Points, in no order, along strands that fork and pass close to each other.
Two points are linked if the straight distance between their rows is under 77.2. Some points are linked to none.
K_335: [ 57 -25   0 -22 -59   2  26  50  10 -18   9  74]
K_782: [-41 -62   1  12 -20 -35   0 102  11  -1  13  62]
K_409: [ 89   2  12 -16 -60 -10  46  44  -3 -10  27  63]
K_153: [ 96  21  10   4 -55   1  42  30  -7   4  46  43]
K_235: [ 14  42  46  40  43  24  15 -31 -19 -22  26 -41]
K_743: [-18 -31 -13  -2  -6  35 -25  27  10 -33  15  50]
K_103: [-99 -83   6  21  14 -43  -5  39  41  -7 -48  11]
K_946: [-106  -61    9  -15   10  -28  -11   23   38  -23  -30   11]
K_504: [-100  -31   47   -8   11  -57  -15   82    8  -10   14   19]
K_421: [ 11 -12  -3   6  -7  49 -21  14   5 -32  21  47]
K_172: [-12  -3  10 -82  56  18 -47 -50 -31 -29 -18 -40]
K_192: [ 56  49 -14  68  -7  12  24 -48 -20  42  47 -30]
K_267: [ 12  54 -34  -8  18   5 -37 -12  13  17 -25 -25]
K_637: [ 94   6 -58 -33 -62   4  16 -10  16  22 -10  33]
K_554: [ 26  26  13 -16  56  36 -28 -62 -37 -18  17 -60]
K_903: [-87 -37   6 -26  22 -12 -23   5  23 -32 -46   5]
K_72: [ -6 -59 -30  -5 -27  19  -6  52  16 -23 -14  67]
K_692: [ 82  27   7  41 -40  15  31  15  -6  14  48  29]
K_148: [ 39  20 -47  42  33   7   5 -91 -56  47  51 -96]
K_904: [-69 -78 -16  34  23 -30  -6  36  26  -6 -78  16]
K_317: [ 14  65  -9  -9  23  -8 -14 -91 -31  47  22 -76]
K_597: [-68   0  63 -66  15  -4   6 -21  -2 -30 -35  -8]
K_203: [ 27  46 -27  16  27   9  -6 -89 -44  49  45 -74]
K_832: [-107  -27   71  -28   -2  -48   -8   42   17  -20   17    6]
K_619: [105  20 -41  21 -50  24  30 -52 -21  39  52   4]
K_22: [101  21 -42 -12 -60  17  26 -30  -7  33  32  23]
K_740: [-21  14   5 -57  41  18 -45 -29  -9 -30 -28 -22]
K_634: [ 22  27 -47 -10   2  16 -34  -3  20  10 -29  -5]
K_791: [ 20  42   4  77  31  -8  59 -69 -24  25  26 -96]
K_732: [-92 -19  81 -29   7 -22  -2  16   7 -32  23   5]
K_742: [-71  -1  78 -43  13  -4   4 -11  -4 -37  -4   0]
K_126: [ 71  32 -45  46 -30  22  28 -56 -24  58  57 -14]
K_499: [ -60   -9   54 -100    7   -6   11  -22   -4  -22  -64  -12]
K_447: [ 27 -51 -23 -11 -48   9   9  51  25 -19 -15  71]
K_610: [ 69  -5 -67 -17 -43   7   5  17  23  19 -39  29]
K_404: [ 10  76  -5 -36  21 -13 -25 -72 -13  36  -4 -65]
K_68: [  2  62 -39 -33  18 -14 -44 -38   5  38 -29 -50]
K_124: [-40 -43 -28  24  13 -16  -9  46  30  -8 -69  19]
K_900: [ 36  45  -8  89   6   0  49 -54 -18  46  41 -67]
K_576: [ 55  27  10  52  -1  38  14   3 -13  -2  40   3]
K_993: [ 12 -29 -54  16  -1  -4  -9  44  28   4 -70  29]
K_63: [-35  25  72   0  23   1  -8   1 -10 -35  10  -4]
K_843: [-21  29  76   6  33  18  16 -24 -22 -39  18 -26]
K_563: [-43 -15 -17 -36  34  11 -37   3  12 -30 -44  -3]
K_261: [-41 -97  -9  37 -19 -45  15  99  17  11 -23  50]
K_165: [ 31  36  31  53  18  34  10  -6 -13 -17  36  -9]
K_880: [-81 -49  26  13  -1 -56 -14 103  12   3  10  31]
K_28: [ 41  10 -63   0 -18  12 -10  27  24  18 -40  24]

Follow the links from the first point to the second, and from the first to the third. Name the last point that the two ways share.
K_267, K_904, K_126 -> K_28
K_880, K_499, K_235 -> K_742
K_165, K_832, K_499 -> K_742

A fork is a point with three links, a tip a point with one. Leave the first point through the second and follow the links. Name the first fork or tip that comes.
K_634, K_267 -> K_148
K_904, K_124 -> K_28
K_153, K_692 -> K_742
K_124, K_904 -> K_172
K_504, K_880 -> K_261
K_409, K_335 -> K_421
K_637, K_22 -> K_791

Name the points in between on the shortest way along the links from the first point to the second, in order.
K_504, K_742 -> K_832, K_732
K_235, K_732 -> K_843, K_63, K_742
K_900, K_28 -> K_192, K_126, K_619, K_22, K_637, K_610
K_28, K_904 -> K_993, K_124
